Each row is a point on a tangle of strands that fork, close into loops and nearly touch. The rows are in no order.
Points whose rows are less than 95.3 apart are linked; no others are. Some points are linked to none.
Z234: [ 49  19   6  11  22   1 -31  20 -30 -52 -11   2  12 -10  -5 -37 -45  26
  18   6  14  12   2  -8 -32]
Z889: [ -6   2  -9  41 -29 -16 -78  29  15  32 -18  43  34 -22 -16   1 -28  36
  11  25 -11  17 -50 -22 -36]
Z317: [  3  -2  -1   5  17 -49 -42 -39 -29  39 -23 -29  -9 -13  10  -7  29  19
 -14   9 -37   4 -16  10  27]
Z141: [ -4  -9  37 -35  -9  36  -4 -62  26   5 -31 -48   0 -28 -45 -28   6  21
  -1 -19 -26  -3 -36  23  26]
Z251: [-52 -35  36 -42 -27  39  13 -43  -6 -28   8 -12   4   4 -22 -18  15  24
 -14  24  30  -5 -20 -33 -20]
Z39: [-28  -2 -19  10 -27 -26  40  54 -48 -16  18 -19  -8   0  24  28   9 -42
  10 -12  25 -20  21  50  23]
Z796: [-38  15   1 -40  18   7  21   9 -25  19  17 -61  10  -6 -21  26  10 -31
 -24  -1 -15  10  21 -19  21]
Z569: [ 26  27 -47   4  63  30  39  28   1  21  40   0  -5 -27 -44 -14 -68 -33
  11 -27  13 -26  18 -18 -10]
Z456: [-30 -70   9  37 -54  12  30  27   3   5   7  15   6  -8   5 -23   9  22
  17  64  10  19  -1  -5 -15]
Z857: [ 22   9 -15  11   6   4 -62  12 -48 -10   4 -32 -10   1 -53 -60 -10   1
 -20  28  -9 -26  21 -20  20]
Z820: [ -2  19 -24  -3  14  24  16   5  37  21 -12 -18 -22   6 -27  31 -24 -37
 -25 -28 -14  -8  33 -39  11]
Z743: [ 38  -7   1 -25  43  20  13  -5  -5 -39  11 -22  18  35  -5 -34 -18   8
 -17 -14  10  12  10  -1 -11]
Z306: [ -6 -33  19  74 -55  18 -14  46 -10  25  -2  39 -15 -48 -27   1 -31  -9
  25   0   0 -17  13 -39 -11]
Z595: [-40 -16  61 -15 -30  25 -25 -64   8   5   1 -23  -1 -28 -46 -22   9  24
  -8  -6 -22  -6 -18  -4   6]
Z89: [-28 -37  36  -6 -14  22 -31 -84  23   1   9  -8 -22 -13 -31 -38  21   1
 -17  19 -22 -34 -32 -17   8]
Z768: [-11 -16  14 -27  -6   9 -17 -37  -4 -22   1   6 -13  52   4 -10  31  -7
 -26  59   3 -13  -8 -34  18]
Z614: [ -6  38   5   6  53 -23 -11 -70  29 -11  47  25  -9 -47  20 -36  16 -24
  49  -3   6 -13  25   1 -12]
Z658: [ 12   3  -1 -45  52   9  37 -53  47   5   3   2   1  45  22 -25  17  -2
 -47  25  -4  10 -13  -6 -13]
Z625: [ 20  28  35 -17  23  31  10 -23  -3  16 -24 -52  -7 -40 -41   1 -10  -3
  10 -47 -31   0  12  20  43]
Z421: [-64 -26  15  -1 -46  -2  66  14   1  -7  13  -6  14 -18  12  30  10  -1
  14 -11  16  -7 -26  43 -12]
Z408: [  3  41  28 -55  34  19  33 -14  19 -22  42 -12  44  -3 -16  42 -28 -18
   5  -7  11  21  11 -22 -35]
Z955: [  7  33 -12  26  74 -11 -49 -69  25  47  29  58   0 -14   0 -17 -11 -11
   1   9 -11  -5  35 -21  -3]
Z105: [ 15 -19   0  -7  11   4 -35 -57  26  -6   3  23 -24  51  26 -17  23 -14
 -16  25 -14 -23  -1 -17  18]
Z149: [ 16  -7   9   1  17  11 -13 -55  33 -53  11  41 -26  37  17 -42  12  -5
  -5  21  18 -24  12  -2  -1]
Z758: [ 32 -23 -35 -21 -58  31 -25   5  13  42  -7  -7 -12  45 -16  54 -11   4
 -29  12 -33  27 -39 -21   3]
Z163: [ -3  31 -17 -25  30 -18  -5  14  23  -2 -17  11   6  31  18  18  -5 -11
 -18   8  -7  20  19 -25 -11]
Z515: [ 31  17 -21  18   6   7 -64  25 -25 -35  -2 -12  10 -23 -48 -59 -35  16
   4  25   8 -13  -1 -21 -21]
Z310: [ -9 -22  -3 -12  62   2  -8 -80  -7 -19  -5   8 -16  30  56 -15  56 -22
  -3  12  41  16 -10   1  10]
Z178: [-77  21  24  16 -38 -29  19  19 -37  14  22  -4  -5  -6 -14  27 -14 -13
  -3  19  16  15  64 -21   7]
Z562: [  6 -13  -7 -28  -1  15  39 -16  23   8 -22 -21 -14  58  21  32  44 -13
 -14 -20  16  19   9   4  50]
Z5: [-16  24  18 -60   3 -15  18 -34   4   1 -22 -25  30   7  18   0  25  39
 -18  23   7  11 -72  -6 -27]
Z990: [ 14  31   3 -56  45  14  22 -17  14 -11  15 -37  35  -9 -10   4 -11  12
 -10   9  -1  34  -5 -27 -30]
Z671: [ -6   2 -50   4 -41 -14   3  47  -6   5   2  10 -10  22   7  -2   8  -4
 -29  36   1  -9   7  -3  -4]
Z858: [ -6  51  -7   3  38 -21  31   5  11  -7  20  27 -24  -9  12  18 -20 -32
  25 -41  22 -33  57 -26   9]
Z810: [ 32  32 -23 -18  27 -53  11 -12  11 -12 -10  22  18   1  49 -16  -2  63
   0  15  -1  14 -23  57 -18]
Z252: [  4  12 -24  59  18 -10 -55  46  28  40 -19  44  48 -28 -32  10 -45   7
  17  16  12   5 -40 -45 -24]
Z994: [ 25 -50   0  -7 -13  12  35  53   1 -29  -4  16  20  19  48 -31  15  -3
  20  65  22  19 -55  -9 -37]
Z819: [-31  -6  -4 -36 -13  35  48 -26  42  -2 -25 -12   2   5   2  21  22  -4
 -15 -33 -11  -5 -28  19  28]
Z856: [ 13  32 -45  23  85 -16 -73 -24  22   8  10  57   1 -21   0 -19   4   3
  23  24  -1 -17  38 -21  24]
Z826: [-43  22  40  -5 -19 -10  16  18 -61  -7  34 -31  16 -25 -25  35 -17 -17
  15   2  11   2  35 -10  -5]
Z859: [-22  30 -37   1   5 -35  30  43 -15 -13  25 -11 -18 -14  15   8  11 -33
  10  -6   1 -52  24  24   8]
Z331: [ 10  34 -38  21  69 -28 -64   5   5  17  -9  48   5  37   1 -13 -11   0
  -5  14   5 -23  46 -21  26]
Z44: [ -1 -35  -1   5  41  -3  20 -60 -11 -30  -2   9 -36  32  60 -18  67 -14
  32 -16  36  -6   5  32  24]
Z73: [-15  10  21 -23  -6 -21  -1 -20  -2 -64  31   3  -6  11   4 -31   9  -1
  19   2  21 -10  -4  -3   0]
Z107: [  4  -6 -39   0   5   7  47  62   5 -30  11   5  15  10  41  12 -15 -37
  17  15  19  11  -5   5 -25]
Z186: [ 42   1 -30  20 -10  15 -12   9  10  19 -21 -14 -39 -11 -37  11 -20  -7
  -2 -35 -26 -23  22   7  27]
Z475: [ -1   9 -11 -34  26 -22  33  10 -24 -34  20 -44  33   8  14  24  -3  -5
   8 -10  13 -14 -34  52  -3]
Z448: [ 38 -20 -37  10 -65 -14 -54   2 -11  -5   4  29 -21  65   2  11  18   6
 -12  43  -8 -15  -3  13  25]
Z873: [ -1  14   8   5  10   3  20  22 -61  -3  18 -64   4 -37 -33  -2 -23 -11
  25 -31   0 -22   8  38  19]
Z551: [-17 -19   9  -6 -27 -27  46  21 -16 -17  -5 -14  19 -23  29  28  -3  10
  20 -26   4   4 -47  70 -21]
Z793: [ 43 -18   7  32 -12  37 -32 -23  18  26 -10  62  20  35 -15  31 -58  22
 -11 -43 -24  13  15 -18   7]
Z432: [ 48  -3  24   4   8  51  11 -19  19  50  -9  32 -13  23 -15  20   8  -4
 -48 -47 -24   2  50   8  51]
Z627: [  4  23  32  -9  21  -5 -10 -31 -32 -14  10 -61  23 -34 -27 -22  -9  33
  14 -24 -10   5 -14   8 -11]
Z832: [  5 -37  25  47 -38 -36  -3  58 -28  29 -20  -3  13 -31  30   2  20  16
  31   8 -16  24 -28  15 -19]
Z418: [ 36  17  27 -45  72  15   5 -42  -9 -23  33  -3  23  48  17 -30  24  -9
 -17  16  23  35  34 -23  -6]
Z439: [-15  19  23 -46  33 -46  12   9 -34 -29  27 -36  34  10  27  46  -6 -10
  14  10  20   3   2  27 -18]
Z69: [-64 -58  38 -34 -61  39  14 -31 -12  -2 -17 -13   2  21 -21   7  15  44
 -25  29  44  -8   4 -15  22]
Z129: [ -9 -28   5 -46 -32  56  44   4  34   7 -44 -30  -1  -4 -12  21  11  -3
   3 -23  18  20 -25  52  25]
Z436: [-27   7 -69 -18 -16  -4  25  70  -3 -11  11   8  -5   3  23  -8   2 -44
 -12  29   4 -10   3   1 -15]
Z443: [ 26 -26  11  20  23  -9   3  65  33  46 -29  25  29  -3  24  43  -4 -17
  12  -3 -12  41   0 -45 -27]
Z688: [ 10  27  -1   8  23  -8  43   1 -10  18   3  -1 -31  -6 -11   6 -32 -25
  17 -57   3 -24  45  -8  34]
Z278: [ 19  27  22 -28  90  -9 -14 -52 -22 -14  46 -17  19   9  21   6  15 -35
  10   0  15  29  49 -12   0]
Z524: [  3  27  14 -16  44   8  51 -36  44  32  13  38  -5   0  11  11  -6   0
 -28 -40 -25  10  32   6 -13]
Z222: [  9 -15 -46  13 -36 -13 -40  33  -8 -15 -12  26 -28  30  10 -30 -13   4
 -11  42 -10 -15 -11  -6  13]
Z891: [-13  -6  16   5 -34  20  40  -4  -4 -39  17 -21  -1 -39 -19 -24  -4  -2
   9 -22  14 -26 -15  47  -9]
Z567: [ 16 -37  -6  25 -37  -4 -16  39  -7  20 -22 -15  15 -19   5  -9   1  19
   0  19 -18  17 -38 -15 -27]
Z143: [ 16  28  -1  22  49 -51 -56 -22   2  25 -13  37   0  21  14   6  -7  21
   1  -2  -8   4  30  -9   5]
Z951: [-16 -19  -9  67 -64  13  -1  54 -20  -3  17  28 -17 -14 -19 -22 -22 -17
   8  29  19 -19  37 -21 -14]
Z582: [ 30  49  12 -26  66 -29 -22 -52  -3 -22  44  -7  31 -36  -1  -4   4 -21
  27   7  14  30  28 -24  -2]
Z133: [ 14  10 -37  15  26 -46 -39 -26  12  56 -15  13  12  15 -10  12 -10  40
 -22 -10 -28   0  -1  -2  19]
Z372: [  6  -8  23  12   2  -7   8  43 -46 -59  42 -13  29 -18   9  -6 -30 -27
  42  13  39 -22  -8  40 -41]
Z663: [-38  15  12 -26 -10   3  15  33 -32 -27  33 -15  18  -5  -4  15  -9 -23
   5  28  30  21   6 -19 -26]
Z847: [-50  -9  39  -7 -41   6  39   5  24  13 -25  -5   1 -44  17  34  11   3
  22 -39  -9   3 -40  19 -13]
Z694: [ 28  -1 -39   6 -21  47  -6  -7  39  38  -5 -12 -25  18 -26  34   4 -16
 -18 -28 -28 -23   3  20  30]
Z554: [  5  42 -13  27  68 -40   4 -17  23  38  22  49 -23 -18  25   6  -4 -22
  14 -32   7 -20  50 -11  15]
Z508: [ 17  10  -3   5  55   0 -39 -69  29  23  15  19   4 -14  -9 -31 -17   5
 -12   3 -35 -15   4 -22 -12]
Z622: [ 36  -8 -49   3  -9  -9 -45  -3  27  12 -25  74  15  46  20  -8 -30  40
 -13  25 -10   2 -38  12 -18]
Z445: [-27 -59  26  45 -52   8  48  49 -30  -9  16   5  16 -16   2 -17  -4 -11
  27  25  30  23  25   6 -19]
Z512: [-29  -8  25  39 -50 -20 -33  30 -27 -13 -25  45  -5  12  19  21  -7  18
   6  42   0  34  -6 -31 -23]
Z398: [-19  -8 -13  11 -54 -40 -51   8 -45  52  -8  16   6   9 -15   7 -14  57
 -33  48 -24   9 -24   9   7]
Z868: [ 51 -13  -5  21  16  62  19  31  -6 -30   7 -30  -9 -17 -33 -24 -43 -15
   2 -38   4  -6   2  -4   1]
Z898: [-19  23 -22   1   0 -32  30  44 -23 -50  38  21  -1 -14  11 -13 -14 -12
  22  10  15 -48   4  43  -3]
Z919: [  8  32 -30   7  29  13 -11  35 -29  10  20 -35  17 -55 -42 -19 -33  -9
   0 -12   5 -11  15 -26 -17]
Z730: [-26 -19   6  20   8   3 -45 -92   0  25   7  -5 -22 -13  10 -24  26  -6
   2  29 -31 -24 -17  -2  -4]
Z827: [  1   0 -49  34 -29 -33 -76  24  17  12 -22  65  25  11  -2   0 -31  30
   2  24  -8  -9 -44   5 -18]
Z409: [-34  26  -3 -24 -19 -21  12   3  36 -28  -9  37 -24  31  36   6  17 -13
 -15  31  17 -19  -5 -27  -5]
Z893: [ -3   7 -29 -33   3  23  13  -6  38 -17  -4 -12  -7  18 -16 -20  -8 -13
 -40  19  -9 -12 -18 -17 -14]
Z200: [-12 -18  -4   3   4   6  39 -30  36  -3  -6  -5 -33  37  28  10  54 -41
   4 -40  15 -20  29  26  55]
Z600: [  0   4  11 -28  48  -3 -12 -67  40   4  16   4   3   3  14 -23  14   1
 -21  36 -19  15 -19 -16 -13]
Z798: [-33   7   9 -26  -1 -15 -41 -34  -6   6 -10  23 -11  17  13 -15  23  21
 -19  75 -20  -5 -19 -21  17]
Z989: [ 13  63  12   1  35 -32 -42 -43   7  -3  35  18   5 -40  -8 -28   1   7
  29   9   1  -7  34 -16 -13]
Z807: [ 30 -13   8 -21  10  23   7 -34  26  26 -17  12 -26  71  19  36  27   1
 -41 -14  -6  21  25  -4  36]
Z158: [  3  11   3   6  61 -21 -27 -44 -13 -15   2  13 -15  12  46 -27  36 -15
  16  24  -3   5   6  10   4]
Z57: [-22   8  32 -27 -38   5 -31 -19  10 -34 -19  50   6  31  -8 -13 -21  22
 -17  39  -2  12 -28 -40 -26]
Z48: [-11  37  -7 -15  43 -28  20 -29  45  47  -3   6   3  -8   8  19  14   5
 -14 -33 -35   1  -3  -5  -9]
Z838: [ -7   1  13   1  26  23  -5 -35  -4 -19  31 -42 -24 -29 -47 -51   8 -35
  16 -18 -17 -40  24  -7   3]
Z153: [ -9   1  25  23 -12 -10 -13  30  -7 -15 -14  15   6 -15  23  25 -21   6
  13  -2  -5  29  -6 -32 -32]
Z664: [ 15 -17 -42 -22 -52  38 -14  12  45  65  -2 -17 -15  10 -26  52   0 -14
 -32 -12 -49   4 -18   1  14]
Z106: [  5  -1 -22  12  50  -7 -56 -58   7   6   4  44  -3  36  44 -25  16 -16
  -2  34 -15  14   8 -15  11]
Z767: [ 22 -13   0  33 -48 -46 -33  22 -60  -5 -24 -21 -18   7  11   7  23  33
   0 -10   3  16   1  22  26]
Z496: [-46  23   2 -16 -28 -33 -34  10 -10  28  -7   7   7  -8  -2  -4   0  42
 -23  54 -10  11  -6 -13   0]
Z685: [-37 -14  55 -29 -50  18  -1 -31 -12 -50 -13  22   9  11  -8 -18  -3  38
  -5  46  46  10 -28 -31 -34]
Z593: [ 19  33  58 -27  20  -4   4 -48  25 -43  29   9  21  -2  -9   7 -13  -5
  33 -32  27  17  39 -14 -11]
Z621: [ 29 -30 -31  33 -68  22   9  33  25   7   8  14 -45  19   7  42  26 -18
  26 -11   4  12  -8  27  -3]
Z481: [ 19  21   5   3  20  -8   8  23  -6   5 -18  24  17  -4  18  19 -40  10
  12 -35   4  42   0 -13 -28]
Z46: [-26   9  -5 -15  -1   0  46  -5   9  -2  16 -29 -32   2   0   8  38 -50
  -2 -27  -6 -31  19   7  46]
Z174: [  3  27   5   9  -7 -34 -39 -11 -31   3  -4 -36   4 -44 -28 -36 -15  45
 -14  -4 -19  -1 -19   6 -18]
Z815: [ 12  -4 -16  52  31  -9 -10  86  10  42 -20  29  23 -20   9  25 -19 -19
  37 -17  19  19   6 -47 -16]
Z633: [-27  41 -61  22  47 -43 -44   9  12  67   5  -2  18 -21 -15 -10  -6   2
  -6  17 -11 -28   1 -15  16]
Z611: [-77  18  -2 -42  -7 -14  25  20  -1  -8  15   9   0  18  10  -2  32 -27
 -14  67  21  -8  29 -25  10]
Z447: [ 19 -21   6  21  28   6   8 -58  17 -48   7  35 -39  16  37 -45  39 -19
  16 -19  32 -27  20  23  20]
Z95: [-16   8   0 -44   9   2  -1   4 -18 -65   0  -7   7  42  16 -29  13 -12
   4  34  32   1  -5 -12  -2]
Z616: [-41 -32  -5  -3 -70   5  42   3  -5  -7   1   5 -20  34  14  23  34   5
 -16  31  26   4   3   0  10]
Z462: [ 12   9 -68  20  67 -39 -62 -23   9  64  -7   1  12  12 -15 -12  22   6
 -23  18 -30 -16  -8 -12  20]
Z379: [-13 -19  -5 -28   4 -12  43   6  -2 -36   4 -27  25  -3  27  23   8   6
  24 -19  40 -42 -62  89 -18]
Z192: [-42  55  -5 -10   0 -34 -20  16  16  28  -8  -3   8 -25 -11  30 -19  16
 -10  -6 -25   6   9 -33 -17]
Z783: [ 24 -35 -21 -18 -39  47 -13 -11   7   1 -15 -31 -10  57  -5  33   2  -7
 -35   8  -8  15 -12 -14   9]
Z966: [-50  23  11 -52  34  -5  15 -31  -7  27  21 -58  18 -15  -3   7  32 -10
 -30  28 -14  12  -4 -20  -7]
Z341: [-20  46 -18 -16  23 -24  16  -5  52  28 -10  18  16 -37   2  29 -27  25
  -6  -7 -19   5 -13 -15 -43]
Z155: [ -8  14 -19 -14  27  40  37  45 -21  22   3 -61  20 -26 -32  25 -17 -41
 -17 -12 -18   8   8 -17  -2]
Z645: [  9 -22  15  45 -26  -8  -5  56  35   1 -22  41  11   1  36  26   5 -22
  20   2 -12  30  -8 -47 -32]
Z58: [ 11   5 -12  11  25  46   1  58 -50  25  12 -50   7 -52 -39   9 -37 -42
  13 -17  -6   2   6 -41 -14]
Z716: [-30  -9  20  -5 -24  -2   2 -11 -26  20  -1 -40  -9 -14 -21  -5  36   7
 -11  -9 -15  -1  16  21  33]
Z537: [  7 -15  27  46 -17  33  -1  46 -23   9   9  10  -3 -62 -41 -18 -43 -19
  30  -9   4  -1   8 -60 -21]
Z845: [ 50   8  18  20  28  33 -24 -22  11  54 -12  50  -1  22 -24  23 -32   5
 -29 -52 -26  -4  45 -25  30]
Z96: [ 23 -46 -20   7 -41  33  46  61  31   4  12  -2 -27  25  28  40  38 -43
  23  -8  14  16  -8  14   2]
Z558: [-13  21  23 -15  26 -29  21 -48  33 -35  33  19 -13 -11  19 -18  12  -6
  25 -13   9 -16   5   7  -9]
Z323: [ 46 -16  12  13  18  -7  -6  36 -29 -40 -15 -21  31   6  10 -11 -17  21
  26 -16  11  31 -16  11 -28]
Z764: [ 21 -40 -15  31 -52 -28  16  37  32  14 -22  49 -23   9  51  16  23   8
  22  31  10  20 -46   6 -39]
Z881: [ 35  11  -4  -1  32  29  15 -26  39  90 -12  24 -17 -14 -19  29  16   5
 -36 -55 -31   0  33  42  40]
Z665: [  9 -17 -29  33 -54  -6 -30  41  -6  48 -16 -16 -22  -5 -17  58   4  16
   0   5 -11  16  -3  26   6]
Z115: [ 32  21 -44  -8  19 -40 -18 -21  21   0 -11  71   3  30  35 -27   9  50
 -20  22  -2  -1 -23  25  -4]
Z467: [ 29   4   4  47 -17   5 -38   6  -4  -2 -12   4  -9 -37 -48 -35 -57  26
   6 -33 -13 -19 -15 -12 -14]
Z359: [-21 -23  45   7 -54  29  18  19  15  28 -50  -9  25 -39   2  39   7  -7
  28 -24 -31  37 -36  21   0]
Z586: [ -6  51   6  15  55 -19  41 -35  46  41  32  63  -9 -21  13  -2 -19   1
   1 -42  -3 -18  36  10  -4]
Z31: [ 78 -30  14  59  47  36  -2  40  13  33 -23   7  32 -29  -8  -5 -36  11
  25 -47  -5  37  -7 -23 -19]
Z574: [ 16   2 -27  24   4 -13  17  51 -43 -50  42  -1  10 -40   8 -42 -31 -18
  28  18  27 -38 -18  47 -28]
Z756: [-56 -21  -2  45 -45   1  31  27 -36  -4  10  -9 -26  -6 -30   3 -22   5
 -14  15  23   6  70  -5  28]
Z138: [-38   6 -27 -33   4 -23  20   6   9 -14  17  10 -21  28  33 -20  40 -27
 -14  46   8 -23  11   3  12]
Z674: [-20 -42  -5   0 -41  26  50  46 -24 -32  20 -14  -1  20  11  21  15 -54
  11 -15  36 -31   8  37   4]
Z691: [ 40 -18  44  17 -16  37  -2  14  13 -21 -43   9   0 -14   0  13 -31  23
   8 -48 -13  38 -16  11 -10]
Z261: [ -8  15  32 -15  -3 -25  -1  13 -36 -10 -12 -35  36 -15  23  19  -8  31
   1   2  -3  45 -31  16 -28]
Z715: [ 37 -21 -16   4 -12  10   5  33 -19 -12 -17 -26   5  -3  12 -10   6  17
  -2  -3   2  27 -32  16  -9]
Z165: [-31  18   2 -51   0 -11  27 -14 -19  13 -14 -40  12   8   9   8  25  10
 -26  34  -3  20 -32 -16   8]
Z813: [ 45 -41 -30  12 -18  19  32  65  20 -12   3   9  -8  39  45   7  15 -33
   7  23  10  18  -6  -1 -16]
Z20: [ 51 -18  23  12 -27  30 -10 -17  18   1 -43  -9  -9  13 -16   1 -17  35
  -9 -49 -12  21  -9  43  28]
Z309: [ 35  -8 -43  23  18  -3  62  41  44  25  -1  44   1  11  51  18   0  -3
  -5 -18   3  15  -6  25 -34]
Z313: [-11 -20  65 -19 -27  41 -13 -56  19 -59 -16  -8  -6 -14 -50 -26  -3  23
   9 -21   2 -10 -10 -14  -1]
Z801: [-26  14  11  -6 -12  16  18 -20   4 -21  35 -16 -16 -47 -35 -24  -2  -8
   0 -12  -2 -52   7   8  -3]
Z981: [ 13   5   6   1   2  30 -34  -3 -14   6 -14 -34   5   9 -38   5 -10  -4
 -22 -20 -32  -5  18 -39   9]
Z55: [-58 -41  47  -6 -56  13   6 -20 -25   3 -13 -27 -12   0 -21   3  28  29
 -20   2  11   4   4  14  38]
Z561: [-13 -33  46  41 -55 -24  17  34 -35  -9 -25  16   4 -13  33  26   8  23
  27 -11  14  26 -13  23  -7]
Z27: [-64 -20  14 -44 -36  28  42 -14  17 -10  -9 -38  -7   6 -15  15  40 -10
  -8 -18  18 -19 -12  12  21]
Z100: [-25  38  33 -22   3 -33  22 -18   5  -7  14 -15  16 -28  11  19  -3  23
  29 -38  -2  -4 -15  33 -11]
Z494: [ 29  16  29   3  52  10  -3 -44 -21   1  -1 -41   8 -46 -35 -27 -24  18
  24 -50 -19  -8  18  28  17]
Z576: [ 41 -19 -34  33   1  -9 -75  -2 -37  16  15  -6 -19  26 -29 -46  -5  -7
  -5  13 -25 -40  15 -15  32]
Z162: [  6  17  -9   1  37 -56 -52 -13 -28  21 -12 -27   7 -12  -7 -36   6  47
 -18  23 -22   6 -25  10  -5]
Z21: [ 33 -39   4 -26   8  31   9 -26  -9 -62  -1 -19   1  30  -7 -54  10  11
   2 -22  33  -6 -19  19   5]
Z340: [ -2 -46  -5 -17 -11  73  46  36  19 -36  27 -41  21 -11 -11 -22  -4 -52
  -2  -1   8  -9 -26  13 -31]
Z56: [ 15  51  25   1  28 -19  -2  -8  -7 -37   5  27  11  -6   1   6 -31  10
  25 -28   8  13  28 -22 -22]
Z930: [  8 -22   8  42   9   7  13  70 -22 -18  10  -3  22 -54  -9 -26 -34 -28
  42  10  12 -11   2 -23 -29]
Z789: [ 21  14 -47   6  40 -35  17 -10  58  23   9  49 -27  30  50 -14  36  -5
 -27   8 -12 -18  37  18  14]
Z817: [-19  23  22 -10 -11   0 -38 -19  -4  24 -16   3  -6 -11 -32  22 -19  11
 -16  -7 -30   1  12 -43   8]
Z805: [ 34  17 -13  -2  42   0  -3  23 -67 -13  15 -60   9 -38 -42 -19 -36 -11
  14 -28  -1 -11  20  -6  12]
Z226: [ -3 -35  30  -9 -26  42 -11 -35  -3 -62  -7 -31 -14  10 -38 -57   5  21
  -6 -21  31 -16 -15   7  11]
Z211: [  3  37 -29  41  33 -15 -27  69   6  14  -6  18  38 -37 -12  13 -30   1
  30  10  24  25  -3 -40 -38]
Z864: [-24 -31  -2  12 -66  27  29  28 -42 -22  10 -13 -11  14  -1   2  27  -8
  -7   9  38   2  15  12  17]
Z943: [-28  23  17  -2 -36 -14 -51  23 -10 -35 -10  47  -6  18   3   4 -18  15
   5  57  10  11   4 -45 -12]
Z791: [ -1  -4  -4 -49  11  35  23   0  23  -7  -9 -40   9 -14 -18   0  -1   8
 -34  -3 -18  16 -40 -14 -21]
Z666: [ 15 -18  25 -24  -2  35  14 -38  20 -16 -34 -39   1   1 -20 -17   4  22
  -9 -57  -6   4 -26  41  17]
Z362: [-23   3  11  -8  19  -6  19 -10 -48  24  17 -73  -9 -39 -18  -5  32 -11
  12 -18 -22 -15   6  41  44]
Z738: [ 25   0  21 -43  44  16  17  -9 -15 -69   9  -7  18  60   3 -20  -6 -19
  -2   6  42  14  28 -17   1]
Z177: [ 19 -15  16 -29  53  32  12 -58  14  25  -6 -10   9  37  25   1  32  -2
 -41  -8 -11  23  15   0  15]
Z442: [-11 -23  19  30 -28   2  19  67 -54 -31  32  -4  30 -19   2 -11 -18 -27
  48  26  26  -2  10   4 -21]
Z907: [ 21   6 -26 -11   9 -16  47   2  39  12  -6  33 -23  23  40  10  20   0
 -25 -16  -5   0  11  20  -2]
Z761: [ 10  -9  -9  13  -3  21  43  21 -17 -16   7 -31  13 -36  -7   3 -28 -25
  17 -28   2 -17 -19  49  -4]
Z399: [ 17  30  11 -32  10 -39   6 -37   2  -2 -28  11  15   1  21 -10  -5  63
   1  13   3  19 -56  16 -28]
Z59: [ 14  14 -10   6  26   0  20 -39  53  65 -25  -2 -17  -5  11  34  15  13
 -15 -41 -62  -1  12  17  23]
Z606: [-31  -9   7 -10 -25  26  14  -9  17 -20   3 -11 -30   0 -31 -28   3 -18
 -24   1  -4 -26  -4 -16   0]
Z918: [  9  29   8 -11  23 -52 -17  35 -50 -15   8 -26  47   5  34  42 -20   9
  21 -12  10  25  -4  24 -21]
Z712: [-13 -45  30 -25 -47  59  24  30   4  17 -43 -24  19 -14  -1  39  30  -1
  21 -20   9  50 -35  28  25]
Z879: [ 21  14  -4   7   9  29  30   4  -3  18 -20 -18 -27 -31 -31   1 -25 -13
  10 -66 -12 -21  17  37  45]
Z681: [-84 -11   3 -27 -11  10  48 -11   8  10  25 -34  -8 -10  -8   9  46 -34
  -2  -9  11 -26  31  22  35]
Z792: [ 51 -38 -20  17 -22 -13  54  28  47  26 -29  40  -5  12  59  25  24   5
  11 -14  -3  36 -45  26 -27]
Z934: [-33  -6  -5 -25 -43 -19  20 -16  27   2 -12  17 -32  39  30  24  38  -1
  -5  14   4 -14 -26  12  11]
Z684: [ -6  -8 -12  16 -12 -26 -33 -47  10  26 -10   8 -23  -9  -4 -21  28  17
 -13  16 -36 -36 -16  16  11]
Z980: [ -6 -62  27  22 -63  -9  34  37  25  25  -7  35  -1  -9  34   3  29  12
   6  50   5  15 -28  -6 -28]
Z532: [ 27 -18 -10  27 -68  11 -13  15   3 -12 -18  29 -45  47  16  53  11  -9
   2  -5  10   9  15   1  12]
Z109: [-14  -8  -9  42 -43  14   4  48 -57 -23  12 -13 -15   2 -20 -19 -16 -21
  -6   7  19 -11  39  -4  17]
Z357: [ 17 -17  -4  21 -79 -29 -31  18 -26 -20 -16  23 -31  36  18  19  25  22
  -2  22  21  13   1  12  11]
Z883: [ 11  12 -46  44   4 -47 -79   0 -28  16   7  31 -16   3 -17 -42   8  17
   3  24 -12 -46   7  12  27]
Z950: [ 30 -18  25  27 -34  33 -40 -21   9   5 -33  31   0   3 -14  15 -44  13
   5 -30 -29  13 -21 -21  -8]
Z302: [ 16   6   0  -2  43  11   7 -30 -28  -7  20 -50  -5 -22  -9 -19  11 -32
   0 -16 -13 -27  24  12  37]
Z545: [-51  31   9 -57  -5 -20  19  34 -16 -38  20   4  21  21  22  25  13  -9
   5  65  43  21  -3 -24 -13]
Z979: [ 31   9   0  19 -14 -18 -21   4   3  15 -28  12 -15  23   6  33  -1  19
 -16 -37 -13  12   8   2  10]
Z468: [  1   9 -19  43 -39 -45 -47  31 -43  37 -21  -3   0  -1 -12  -4  -9  39
 -17   9  -7  14  12   4   5]
Z483: [  1  26  54 -50  26   9  31 -38  25 -37  16   0  47   4  11  31 -20  15
   4 -36  15  32  14   5 -28]
Z597: [ 15 -28 -19  -3 -27  26 -41 -14  -7   4  -1 -21 -19  47 -29   3  -4 -15
 -31  15 -30 -19   8 -35  27]
Z804: [-26  40 -55  31  16 -49 -61  18   9  32   5  29  -5 -13 -18 -22  -9  30
   7  21  -6 -55   4  14  13]

How many points has the smallest loop of links through each point below? Write 0 if it is on no loop.
Z574 => 13
Z362 => 7
Z691 => 27
Z738 => 9
Z586 => 17
Z155 => 30
Z44 => 7
Z990 => 22
